Each scene shows the same named points in several views. A view is turned or mirrored, and shifted as a whole, has a little noise and may leave points out.
In the rows, 128 means zero.

Scene 1
View 1
K397: 147	129	88	143	143	128	106	100	149	147	138	109	135	117	144	148	159	117	149	102	108	72	119	121	113	110	171	155	119	122	114	126	93	139
K475: 138	138	110	126	130	116	97	120	141	134	128	114	97	125	144	136	155	141	127	97	94	107	139	137	139	125	152	150	119	114	111	135	126	137
K536: 139	114	137	145	129	127	99	135	136	123	116	102	66	132	143	125	145	176	104	116	121	117	132	132	157	143	167	179	107	119	123	143	144	153
K838: 112	169	94	103	115	108	76	107	111	121	92	141	37	127	155	142	171	142	123	116	98	122	158	148	172	135	124	108	122	82	83	150	127	134
K896: 140	117	99	136	134	126	105	111	151	126	140	102	119	127	134	130	144	140	146	102	107	80	121	119	125	128	184	169	118	130	115	128	111	140
K713: 115	141	97	110	115	108	89	114	129	115	120	122	77	137	133	124	155	149	130	105	90	109	143	136	149	138	152	135	124	112	97	136	128	125
K745: 161	115	112	139	142	123	113	122	165	133	153	97	142	117	140	135	137	131	149	81	94	85	125	122	115	118	185	184	117	135	127	124	119	149
K46: 138	119	122	157	136	126	103	129	140	153	133	102	105	131	139	134	165	156	102	112	113	105	120	136	131	122	152	166	114	124	128	131	124	133
K623: 131	123	121	152	132	116	102	132	140	160	141	104	117	135	134	132	173	155	93	105	99	114	122	146	125	116	135	154	120	126	130	125	128	116
K291: 113	95	116	139	114	117	103	132	143	115	146	91	105	156	107	98	144	183	112	111	101	102	116	128	133	147	181	176	118	149	122	123	138	113
K977: 133	150	100	139	137	115	97	112	134	163	129	121	113	120	151	151	182	124	115	101	95	104	132	146	126	106	125	128	125	106	113	129	108	123
K57: 124	107	131	149	122	127	99	135	133	123	119	98	70	144	129	115	151	186	96	125	122	114	124	131	155	146	167	175	110	128	123	138	142	137
K356: 122	156	115	155	135	122	88	119	111	176	99	128	66	125	160	158	202	146	75	132	120	124	133	158	150	109	97	118	116	86	114	142	118	122
K3: 118	133	76	132	128	112	100	101	140	151	147	111	140	136	124	134	173	124	135	103	87	82	117	135	108	112	149	131	132	128	107	115	97	100
K612: 129	164	99	120	129	103	90	114	130	155	125	131	100	121	153	149	181	122	117	93	78	118	147	155	135	108	112	114	128	97	105	132	120	119
View 2
K536: 80	139	112	130	105	140	129	137	115	105	86	121	179	146	124	116	143	116	148	125	161	152	137	136	107	124	81	114	107	98	137	100	143	118
K623: 104	113	119	169	94	129	120	132	141	137	101	107	148	150	144	135	136	117	149	122	171	140	151	141	136	123	135	131	115	110	128	136	145	125
K397: 105	119	72	133	91	129	132	100	117	121	122	132	124	125	180	112	154	120	168	120	187	128	107	141	148	120	152	127	120	119	113	130	117	149
K977: 109	121	102	165	103	149	136	122	148	114	130	127	132	144	168	148	139	109	163	113	193	134	134	134	142	144	159	121	134	121	135	146	146	129
K612: 117	130	125	165	111	154	138	123	156	99	137	136	133	143	158	163	134	113	156	107	191	142	134	131	138	166	162	109	149	126	139	147	153	132
K57: 75	129	119	128	104	134	126	143	118	117	85	112	173	150	122	112	129	114	143	124	152	146	151	127	111	119	86	124	110	105	132	91	139	119
K838: 88	153	130	127	136	179	157	140	150	61	141	149	150	146	143	159	115	99	157	101	183	147	139	104	112	187	127	94	165	133	155	103	157	123
K475: 105	132	112	143	104	141	132	120	130	106	116	132	145	137	148	133	141	119	154	117	176	145	125	136	129	143	131	112	130	115	130	123	139	135
K713: 100	135	133	121	117	144	137	126	132	95	120	137	142	134	137	130	121	119	148	110	161	145	137	119	125	158	129	109	148	129	130	98	136	141
K745: 119	125	91	137	81	108	116	94	104	128	99	131	141	120	153	103	167	141	157	129	168	145	98	160	142	112	129	119	107	103	107	130	114	157
K291: 94	113	136	123	97	107	113	130	116	142	83	106	151	136	120	98	121	130	135	124	134	143	153	132	131	111	107	134	115	116	109	86	121	143
K46: 90	120	101	149	96	133	126	131	125	128	98	113	155	146	146	121	142	114	154	124	172	140	140	137	127	117	117	129	108	107	128	121	138	124
K896: 101	123	92	119	95	121	127	106	108	119	106	131	138	124	156	103	148	126	157	122	165	137	113	139	137	118	128	124	117	115	111	109	115	151
K3: 112	105	108	142	98	124	128	111	138	134	131	122	108	130	173	125	126	120	157	111	175	124	135	128	158	132	177	136	140	136	109	126	122	152
View 3
K57: 132	116	137	144	86	114	139	144	110	96	111	117	137	134	117	115	112	123	127	90	153	150	170	114	123	123	164	140	111	107	141	118	116	132
K713: 138	135	126	123	103	132	125	132	130	141	133	115	147	134	138	127	99	111	164	120	156	98	154	121	111	148	147	131	104	104	119	122	112	150
K896: 129	122	117	109	142	128	135	138	90	101	121	113	124	129	120	139	103	127	141	111	103	112	138	125	115	140	162	140	94	129	111	120	91	146
K3: 112	149	117	110	127	144	123	156	86	137	125	101	105	142	160	143	91	134	149	131	102	70	130	108	128	151	139	137	87	120	85	120	118	150
K397: 120	136	118	93	156	137	131	134	74	120	124	103	101	119	133	145	108	129	138	130	98	101	124	133	114	136	152	135	91	135	88	125	102	142
K977: 112	160	136	105	113	139	120	126	92	155	131	91	101	120	152	138	120	120	132	139	140	95	134	129	115	141	134	133	88	121	98	116	142	140
K291: 125	117	124	148	94	122	138	164	105	80	110	119	141	158	123	125	94	136	136	83	114	115	159	90	133	144	166	147	98	111	138	111	103	147
K475: 130	140	131	114	114	129	127	121	109	129	131	103	129	126	128	133	116	115	140	121	141	108	141	129	108	147	151	136	93	120	123	114	118	148
K838: 147	144	137	115	90	134	117	111	151	185	145	111	150	115	149	118	108	91	175	141	208	105	162	142	98	135	136	118	117	93	110	131	130	143
K46: 120	133	136	125	105	124	135	140	87	108	114	103	110	127	128	129	118	127	117	108	132	130	149	119	122	129	157	141	98	121	121	116	126	134
K356: 115	161	156	122	73	131	120	126	103	177	125	89	94	108	163	119	130	111	123	141	196	128	159	135	118	113	127	125	110	104	97	124	173	120
K745: 123	130	119	103	150	127	136	124	77	86	123	102	117	128	107	149	118	130	124	109	84	108	121	127	110	155	165	146	77	144	125	108	94	153
K612: 118	168	138	107	100	141	115	115	113	171	140	89	116	122	154	137	120	111	144	145	160	81	136	130	107	155	130	129	86	115	106	114	148	148
K536: 137	116	139	132	100	111	139	125	110	95	116	114	136	123	105	121	123	116	123	95	153	155	161	127	111	125	168	139	107	116	147	115	113	133
View 4
K3: 144	152	127	203	90	161	140	126	135	118	128	155	96	122	75	99	133	128	119	124	145	126	116	150	135	131	162	123	154	140	106	121	152	90
K46: 155	146	149	151	132	166	150	136	136	138	155	135	135	155	114	123	137	141	131	127	114	122	132	139	108	138	136	127	139	124	123	110	152	110
K838: 154	78	123	126	177	140	127	166	168	149	117	160	78	117	107	89	132	129	156	120	148	105	65	172	127	99	113	124	117	146	133	123	122	114
K57: 141	138	141	115	165	157	133	143	133	139	157	144	158	178	110	123	141	143	143	124	99	127	126	144	113	142	108	131	129	127	127	107	153	121
K623: 157	143	149	169	120	159	140	131	142	140	146	136	126	153	116	114	128	164	120	124	123	110	129	140	112	148	135	118	151	115	118	116	149	92
K536: 146	131	150	109	168	162	147	148	136	143	153	135	153	165	124	124	142	139	142	122	100	124	121	134	105	130	115	132	118	122	133	105	148	128
K977: 169	130	145	184	112	162	153	137	151	140	138	139	89	120	112	106	128	143	125	128	143	109	112	148	114	124	152	120	149	127	121	117	142	94
K475: 145	128	146	149	135	160	151	143	139	135	127	139	118	130	113	106	136	135	127	114	126	121	105	134	118	117	142	127	121	126	124	115	141	113
K896: 131	158	145	157	116	174	161	134	118	118	136	139	135	135	93	114	145	112	123	115	114	143	123	122	123	120	159	136	119	136	118	109	157	123
K612: 163	107	140	176	124	151	143	146	160	144	116	144	77	109	115	92	124	153	124	118	154	98	88	151	121	115	143	116	138	125	122	125	128	92
K397: 152	158	147	182	98	179	173	133	126	121	139	135	108	115	94	114	141	104	122	125	131	137	126	130	119	114	177	134	131	139	117	109	156	116
K356: 201	99	140	157	151	150	140	152	178	165	161	144	74	133	128	114	123	153	155	147	147	88	108	183	102	130	117	118	163	130	135	119	132	93
View 5
K475: 124	120	157	134	147	126	130	115	150	115	132	105	120	128	137	129	138	137	119	140	128	131	118	149	143	138	119	121	140	120	122	145	108	122
K291: 115	139	130	151	164	136	134	138	136	119	122	169	149	129	115	123	163	154	122	134	144	119	73	148	147	142	156	128	158	126	130	167	125	156
K397: 111	92	162	128	149	103	104	125	134	140	127	86	128	131	127	120	144	120	106	128	118	165	105	140	124	169	129	124	128	116	139	119	119	147
K896: 107	119	147	134	162	119	115	127	142	140	119	115	136	131	126	125	156	136	109	127	125	146	101	142	131	162	138	124	134	107	141	129	114	146
K612: 140	94	171	137	115	123	128	101	144	96	152	68	105	120	147	119	108	127	117	150	118	139	119	151	150	125	98	120	141	140	106	161	119	107
K977: 136	83	175	133	125	109	117	113	136	102	149	80	109	129	135	120	121	123	120	145	126	149	114	146	140	139	110	120	141	143	115	146	121	127
K713: 126	133	140	150	143	142	134	90	147	102	137	102	132	117	138	124	140	154	112	142	126	135	112	149	158	125	130	124	133	117	123	167	113	111
K46: 134	108	164	132	156	111	124	133	138	108	137	133	124	144	119	133	154	141	131	138	148	132	112	146	134	142	135	124	150	136	125	136	112	146
K356: 174	83	188	136	122	108	126	91	133	53	177	86	101	146	127	131	131	149	143	156	156	146	147	146	152	108	119	118	142	167	107	153	106	112
K745: 96	112	157	120	165	113	117	153	150	163	108	121	127	133	132	128	146	117	111	125	120	132	100	148	120	173	121	122	145	104	136	117	116	151
K536: 134	140	152	129	175	129	143	120	155	102	131	149	127	149	122	147	168	162	137	140	159	112	135	150	143	128	141	122	147	121	129	137	91	129
K838: 149	132	150	151	131	146	141	53	153	69	156	67	116	120	147	130	131	167	116	152	129	142	150	149	171	101	116	119	118	123	113	168	97	78
K57: 136	141	147	140	172	130	140	120	145	95	135	160	135	145	116	140	171	167	136	140	162	116	118	149	148	126	151	123	150	129	130	150	102	140
K623: 135	96	168	134	139	112	127	140	135	103	143	131	117	137	125	125	135	130	133	145	143	125	98	149	140	137	124	124	161	152	113	154	124	147
K3: 117	90	153	149	125	113	107	121	121	125	138	87	131	116	128	104	126	120	103	134	112	165	73	142	140	157	130	127	137	133	126	159	142	147

In a view up to two points have been moved. Name them for each view, in the order of its rows, or write -.
view 1 | K46
view 2 | K475
view 3 | K536
view 4 | K3, K977
view 5 | -

Scene 2
View 1
K613: 143	138	133	115	117	181	165	139	112	134	130	101	139	132	113	142	135	142	112	118	116	143	150	159	112	145	155	135	154	142	121	116	109	137
K387: 118	145	107	135	121	149	172	144	118	143	126	133	150	127	131	130	136	132	114	120	130	126	135	139	127	143	151	136	142	119	139	159	123	111
K562: 140	147	106	127	128	173	171	149	106	122	131	115	160	141	135	137	136	123	122	123	125	151	152	139	113	138	151	140	126	122	145	154	125	107
K150: 143	146	94	124	119	132	152	156	94	139	105	77	159	135	109	119	112	126	148	116	103	118	144	120	135	129	151	128	146	155	128	108	107	114
K461: 132	133	138	116	111	175	174	134	113	153	122	116	137	109	110	143	141	147	111	112	112	137	142	160	117	151	155	140	161	127	124	139	112	134
K529: 119	152	102	133	120	132	164	152	119	133	122	103	138	131	120	127	109	128	142	123	125	107	137	124	133	134	146	117	151	168	127	109	120	121
K293: 96	152	115	138	115	129	175	144	138	144	129	130	120	116	124	133	113	138	131	121	137	93	125	134	135	142	144	111	163	168	122	117	126	128
K861: 114	147	90	138	121	128	172	152	110	148	111	126	158	115	129	123	121	123	143	117	119	114	133	115	138	138	145	132	136	129	144	163	129	95
K456: 112	148	114	131	118	149	182	147	121	137	121	124	135	108	125	140	118	129	145	118	125	116	139	128	125	143	141	122	147	156	135	141	134	113
K548: 111	152	90	138	119	113	166	155	115	144	110	108	143	121	121	119	106	127	151	119	120	96	130	113	143	134	143	117	149	162	132	123	123	110
K912: 121	149	83	141	127	138	170	153	108	139	121	138	171	135	143	121	135	119	124	122	129	133	135	122	132	137	150	142	121	102	154	184	131	87
K69: 123	145	113	131	120	157	165	141	123	142	135	130	143	140	127	131	139	139	99	123	134	130	135	152	122	142	156	135	149	121	130	140	114	125
K290: 105	158	106	143	124	147	171	145	142	125	149	144	132	148	143	133	129	132	104	131	155	118	131	144	123	140	150	122	144	140	133	134	127	123
K735: 132	151	91	135	128	151	162	152	110	127	131	119	163	153	137	123	131	123	117	126	132	137	143	133	124	134	153	137	128	121	143	149	120	105
K849: 106	154	97	146	119	122	153	145	138	146	140	134	136	155	131	114	128	141	93	128	148	100	120	145	138	138	159	123	159	134	122	117	108	132
K391: 100	161	69	158	128	108	159	155	131	138	134	150	157	156	151	109	126	123	109	132	152	103	119	121	144	132	152	127	132	116	145	158	126	97
K946: 130	144	122	122	115	151	161	144	117	139	124	95	131	130	109	132	118	141	126	120	118	116	139	145	124	138	153	121	164	165	115	96	109	139
K255: 119	153	98	138	124	145	167	149	120	130	133	127	150	142	137	128	128	127	119	126	137	124	138	133	126	136	150	129	138	132	138	144	124	111
K851: 115	150	97	141	122	135	160	147	125	142	133	132	147	146	132	120	132	134	104	125	139	116	128	140	133	138	156	130	146	125	132	138	114	118
K999: 142	146	129	122	121	182	155	139	126	123	151	106	134	164	123	137	139	144	86	128	138	144	147	172	109	139	162	131	156	141	117	97	102	150
K586: 108	151	108	138	121	146	177	147	128	134	132	135	138	125	135	134	124	129	126	124	138	118	134	133	127	141	147	124	144	141	137	147	131	113
View 2
K999: 159	110	136	132	153	110	120	125	130	122	119	102	105	108	121	136	103	155	122	113	167	190	124	123	136	148	109	115	136	170	144	95	148	149
K461: 136	120	153	135	144	98	119	127	151	115	110	146	91	106	115	105	147	152	117	108	157	171	127	93	147	121	113	108	106	154	145	112	128	149
K150: 109	110	130	120	159	88	113	106	152	191	129	139	125	129	136	92	139	148	153	133	166	176	152	120	151	122	146	101	128	146	158	138	125	138
K946: 133	113	132	120	164	113	125	118	153	146	128	126	112	129	137	105	113	145	150	113	165	177	140	106	140	128	132	99	109	152	157	116	133	145
K849: 129	115	117	114	128	124	129	113	170	159	129	126	136	121	118	127	102	146	152	110	138	165	162	112	154	156	85	108	119	141	118	93	142	131
K586: 125	108	134	137	134	103	124	122	152	161	132	142	127	116	139	128	131	140	138	121	135	148	141	82	142	135	92	109	111	139	121	120	117	124
K391: 111	109	117	129	107	100	121	108	166	200	135	143	156	114	123	137	129	145	145	130	120	144	168	103	158	156	67	115	133	128	92	112	125	112
K255: 125	107	133	138	132	94	118	118	146	171	129	137	130	112	132	131	133	145	133	127	141	157	142	98	144	140	94	113	128	144	120	120	122	124
K912: 108	109	140	148	111	72	110	113	149	191	122	160	136	102	120	127	170	150	118	139	129	146	147	97	154	136	80	120	137	133	101	130	113	117
K861: 103	111	136	136	128	86	118	112	161	188	129	163	133	117	132	107	159	143	140	131	136	144	152	87	153	125	102	107	115	129	121	135	110	122
K548: 106	110	122	121	148	104	125	110	167	192	139	148	138	135	146	100	129	138	165	127	145	152	162	94	150	126	122	98	106	132	139	133	116	125
K387: 123	113	140	139	126	92	118	120	154	157	121	149	120	106	120	123	148	148	124	121	138	154	142	93	149	134	89	114	121	141	117	116	123	129
K562: 131	104	147	152	136	74	109	121	127	165	122	137	118	101	128	132	153	151	111	136	151	164	124	104	140	132	102	120	141	153	126	128	119	130
K613: 143	113	147	137	157	98	118	124	137	127	117	127	97	111	124	115	131	151	121	115	167	181	123	108	139	126	123	110	121	162	152	114	132	150
K529: 123	109	125	123	156	110	126	114	157	172	138	133	129	132	147	109	115	139	159	121	152	161	149	97	142	129	123	99	109	142	145	125	123	131
K851: 125	114	128	127	126	105	121	115	159	165	126	136	130	114	119	126	127	148	137	119	139	161	153	107	152	147	87	112	125	141	117	107	132	129
K293: 126	112	124	121	149	127	136	121	169	152	140	140	128	132	147	114	106	135	162	108	139	148	151	76	142	133	104	97	88	136	135	114	122	128
K290: 139	106	128	136	130	113	127	124	148	154	134	126	132	113	136	146	108	141	136	117	134	152	141	91	138	151	76	114	119	145	112	104	128	124
K69: 135	115	138	135	129	102	121	121	151	143	119	134	115	105	116	128	131	150	123	116	145	167	138	103	148	141	91	114	123	150	122	106	133	137
View 3
K946: 138	106	130	174	127	124	161	109	121	136	135	102	124	142	135	138	117	96	128	111	138	104	135	137	127	114	118	108	149	141	130	123	107	129
K613: 154	98	124	159	109	145	138	86	115	142	154	103	134	133	129	148	124	115	127	112	142	100	122	136	139	108	117	128	128	141	142	120	114	123
K529: 114	112	125	170	133	128	160	142	135	132	117	107	122	128	138	152	126	93	143	104	140	129	131	137	127	113	126	119	149	137	114	122	100	122
K735: 129	115	112	147	126	167	119	137	132	134	130	111	133	117	119	152	140	118	151	95	148	141	114	143	153	101	129	159	124	128	126	130	114	105
K150: 123	110	125	175	144	135	147	140	123	116	114	122	125	136	139	152	127	94	139	101	143	118	122	137	147	89	109	123	177	130	124	128	128	117
K851: 126	115	117	153	131	157	131	141	133	143	126	102	129	127	108	124	134	106	147	102	139	140	131	149	138	122	140	143	116	127	126	135	100	110
K562: 136	103	115	146	111	168	118	115	126	138	139	114	138	110	126	169	143	125	148	101	149	131	107	138	152	96	122	161	121	134	130	124	120	106
K387: 120	94	121	150	118	165	124	129	129	149	126	109	136	114	111	139	143	112	149	116	133	137	123	148	137	117	130	151	115	130	129	133	114	101
K912: 106	98	114	143	124	182	109	155	134	140	111	123	138	100	109	151	156	116	163	108	138	158	112	149	151	103	129	173	119	122	122	137	124	87
K548: 96	106	127	172	141	133	158	161	137	131	100	115	124	123	134	147	133	86	150	110	131	140	132	141	126	114	125	122	157	131	108	128	108	112
K456: 105	88	129	161	113	141	152	129	133	148	118	110	132	109	133	164	138	102	148	121	130	133	126	138	118	121	124	131	129	141	116	120	107	111
K999: 174	125	114	152	114	145	137	87	121	142	168	86	128	145	122	134	115	120	124	90	155	102	128	138	143	117	134	130	109	139	142	120	91	134
K461: 142	76	131	159	106	152	132	87	112	156	143	107	139	126	116	134	133	112	131	132	129	104	127	144	130	118	115	130	122	139	145	127	123	111
K69: 138	104	120	150	118	161	127	117	126	150	140	99	133	125	109	129	135	113	141	109	138	127	127	147	139	121	133	144	108	131	135	131	104	111
K255: 121	110	116	150	123	158	132	138	135	141	127	106	130	117	120	148	138	112	151	100	143	142	122	143	139	114	134	149	118	132	122	127	102	109
K849: 130	126	116	156	139	147	143	146	138	144	128	91	121	139	104	103	124	96	141	98	138	139	143	152	131	135	150	130	112	125	122	137	83	119
K391: 102	125	109	145	142	169	126	179	147	139	107	106	126	115	102	124	144	104	164	93	139	171	130	153	140	124	153	159	110	118	110	141	93	99
K586: 110	101	122	153	117	151	142	136	137	149	123	105	131	112	122	150	139	107	150	113	134	142	127	142	125	125	136	141	114	137	118	125	98	109
View 4
K999: 141	149	119	104	134	104	146	117	167	116	132	145	101	124	133	175	95	127	112	133	121	184	139	105	150	131	130	126	149	85	148	151	136	110
K562: 150	108	121	114	102	108	140	122	145	134	127	114	118	106	110	134	121	130	138	121	93	150	116	110	153	109	113	130	152	111	147	144	137	145
K735: 150	114	116	113	113	118	142	142	143	130	140	123	126	108	119	126	134	135	128	124	98	137	111	103	142	114	118	140	150	116	140	141	139	141
K613: 136	135	103	109	123	96	139	106	159	131	116	121	109	126	120	151	103	129	137	147	115	178	134	108	162	132	142	118	148	97	152	157	132	125
K293: 116	146	92	113	121	139	136	138	155	145	112	112	141	127	133	115	127	95	111	159	122	114	128	91	132	166	156	127	115	106	148	165	153	116
K912: 142	92	112	109	97	127	145	148	125	144	128	110	144	108	118	112	152	137	131	119	81	117	102	109	136	113	116	148	146	129	136	133	135	160
K548: 135	139	86	122	126	130	125	152	152	140	134	109	140	117	118	85	143	113	132	161	121	109	113	84	141	146	153	130	128	125	145	165	151	128
K456: 128	126	101	116	104	124	132	123	151	149	107	100	135	118	115	112	123	103	131	148	106	123	121	100	145	145	141	122	126	111	152	162	149	133
K387: 130	109	108	105	106	122	147	132	136	143	117	114	135	119	127	135	133	130	124	130	93	136	116	110	140	129	129	139	141	113	141	140	134	144
K851: 131	127	105	105	123	128	148	149	142	132	133	130	133	122	136	135	137	129	111	134	106	133	120	101	131	136	134	144	139	112	137	143	139	131
K586: 129	123	109	111	106	132	141	134	145	143	116	112	135	116	125	126	128	108	117	136	103	122	120	101	136	141	131	133	129	109	145	151	147	132
K946: 133	152	91	115	136	108	131	124	167	129	127	122	116	127	123	128	113	118	131	163	130	156	133	92	155	148	156	119	135	103	152	169	142	113
K290: 129	132	121	106	113	142	148	141	150	133	124	129	131	116	136	146	120	106	97	124	106	126	125	101	124	143	122	140	129	98	142	145	150	121
K461: 121	120	93	101	114	99	145	103	146	145	98	112	123	135	127	152	111	134	137	152	105	171	133	116	159	141	152	123	141	102	149	153	125	135
K849: 124	145	100	103	139	139	151	157	148	127	138	142	134	130	149	143	136	125	94	140	119	132	126	94	123	151	144	148	131	105	135	145	143	116
K861: 133	109	94	115	106	127	134	145	134	149	122	102	145	115	117	95	150	126	137	143	97	112	108	101	141	132	138	137	135	129	142	150	141	149
K529: 139	147	96	122	129	123	126	140	161	132	135	116	127	117	117	103	126	110	129	156	125	126	121	86	145	143	147	124	131	112	150	167	152	118
K150: 153	141	84	127	139	101	121	141	158	126	148	116	121	115	109	89	137	135	152	163	125	142	115	86	161	126	152	123	148	126	148	166	140	130
View 5
K999: 109	112	141	148	103	135	98	137	113	124	154	119	107	137	106	139	91	137	158	130	89	118	92	157	95	144	120	132	111	115	152	122	86	183
K613: 108	115	125	140	111	142	106	137	116	132	131	135	118	154	117	140	100	141	157	142	88	115	106	150	87	145	105	158	118	124	142	112	81	157
K735: 124	128	132	139	126	139	138	139	130	131	150	143	153	135	123	115	115	155	131	131	118	123	107	127	131	147	124	151	104	144	125	135	94	139
K946: 125	118	122	116	128	151	102	136	104	135	136	145	107	138	118	127	102	143	151	136	93	125	91	132	79	149	90	154	150	134	146	122	84	163
K912: 129	122	129	136	133	134	166	147	141	136	137	155	167	147	134	110	125	158	114	134	130	129	119	120	144	135	123	158	99	159	111	135	103	121
K150: 142	137	119	113	140	163	111	130	121	136	144	158	135	122	125	116	110	162	143	141	109	117	104	123	95	169	96	177	150	141	128	139	77	123
K255: 124	122	129	132	132	137	138	143	120	136	143	144	143	139	124	113	117	149	128	128	115	131	100	121	124	139	113	142	115	150	130	130	99	153
K69: 120	104	135	135	120	130	137	146	123	129	138	139	125	150	121	129	104	143	134	131	107	130	105	141	111	127	116	141	112	138	136	127	101	157
K586: 121	116	123	124	136	135	143	146	114	141	130	149	139	151	126	113	122	142	126	128	112	137	96	113	117	131	101	140	120	155	133	120	103	160
K562: 109	130	126	150	119	139	130	139	128	136	137	139	158	150	124	123	117	151	140	137	108	115	112	132	127	150	122	156	93	140	125	118	86	139
K861: 136	122	118	114	145	143	155	145	127	142	128	164	153	148	135	108	125	156	118	137	124	134	110	110	120	137	101	164	129	163	118	130	100	124
K548: 145	127	116	97	154	155	131	140	109	143	137	166	133	129	130	102	122	155	125	132	117	138	92	102	100	148	85	159	159	162	130	136	95	141
K461: 109	100	123	132	112	134	126	146	122	134	115	144	116	172	123	145	99	137	147	146	93	122	116	151	85	128	101	164	119	131	137	110	89	148
K529: 133	131	118	109	144	154	115	137	105	141	140	153	127	129	123	110	116	149	137	130	107	131	86	110	97	153	90	151	150	150	139	130	89	158
K849: 143	99	144	115	133	130	139	147	115	125	158	143	108	123	118	114	100	146	124	119	116	146	87	131	109	123	111	124	139	146	142	150	113	175
K293: 130	109	120	101	146	140	133	147	97	142	128	153	114	146	125	111	117	137	129	126	106	147	81	106	92	128	82	135	152	158	144	121	105	178
K456: 116	122	112	117	140	143	133	145	108	148	117	154	138	160	129	115	125	142	133	135	105	133	97	107	103	138	88	154	131	157	133	110	94	154
K851: 134	108	137	123	131	134	145	145	123	129	149	146	127	134	123	117	108	148	124	126	117	137	100	130	117	130	114	138	124	147	132	140	106	157
K391: 147	114	141	119	144	129	168	148	128	129	159	153	147	121	127	95	120	156	104	117	138	148	97	110	144	127	121	128	121	165	123	155	118	151
K290: 119	112	135	131	128	127	140	148	111	134	145	136	131	141	119	111	117	138	126	119	112	141	86	118	124	127	113	117	113	151	141	126	109	183

In a view up to two points have been moved. Name them for each view, in the order of its rows, or write -.
view 1 | -
view 2 | K529
view 3 | K946
view 4 | K293, K387
view 5 | K150
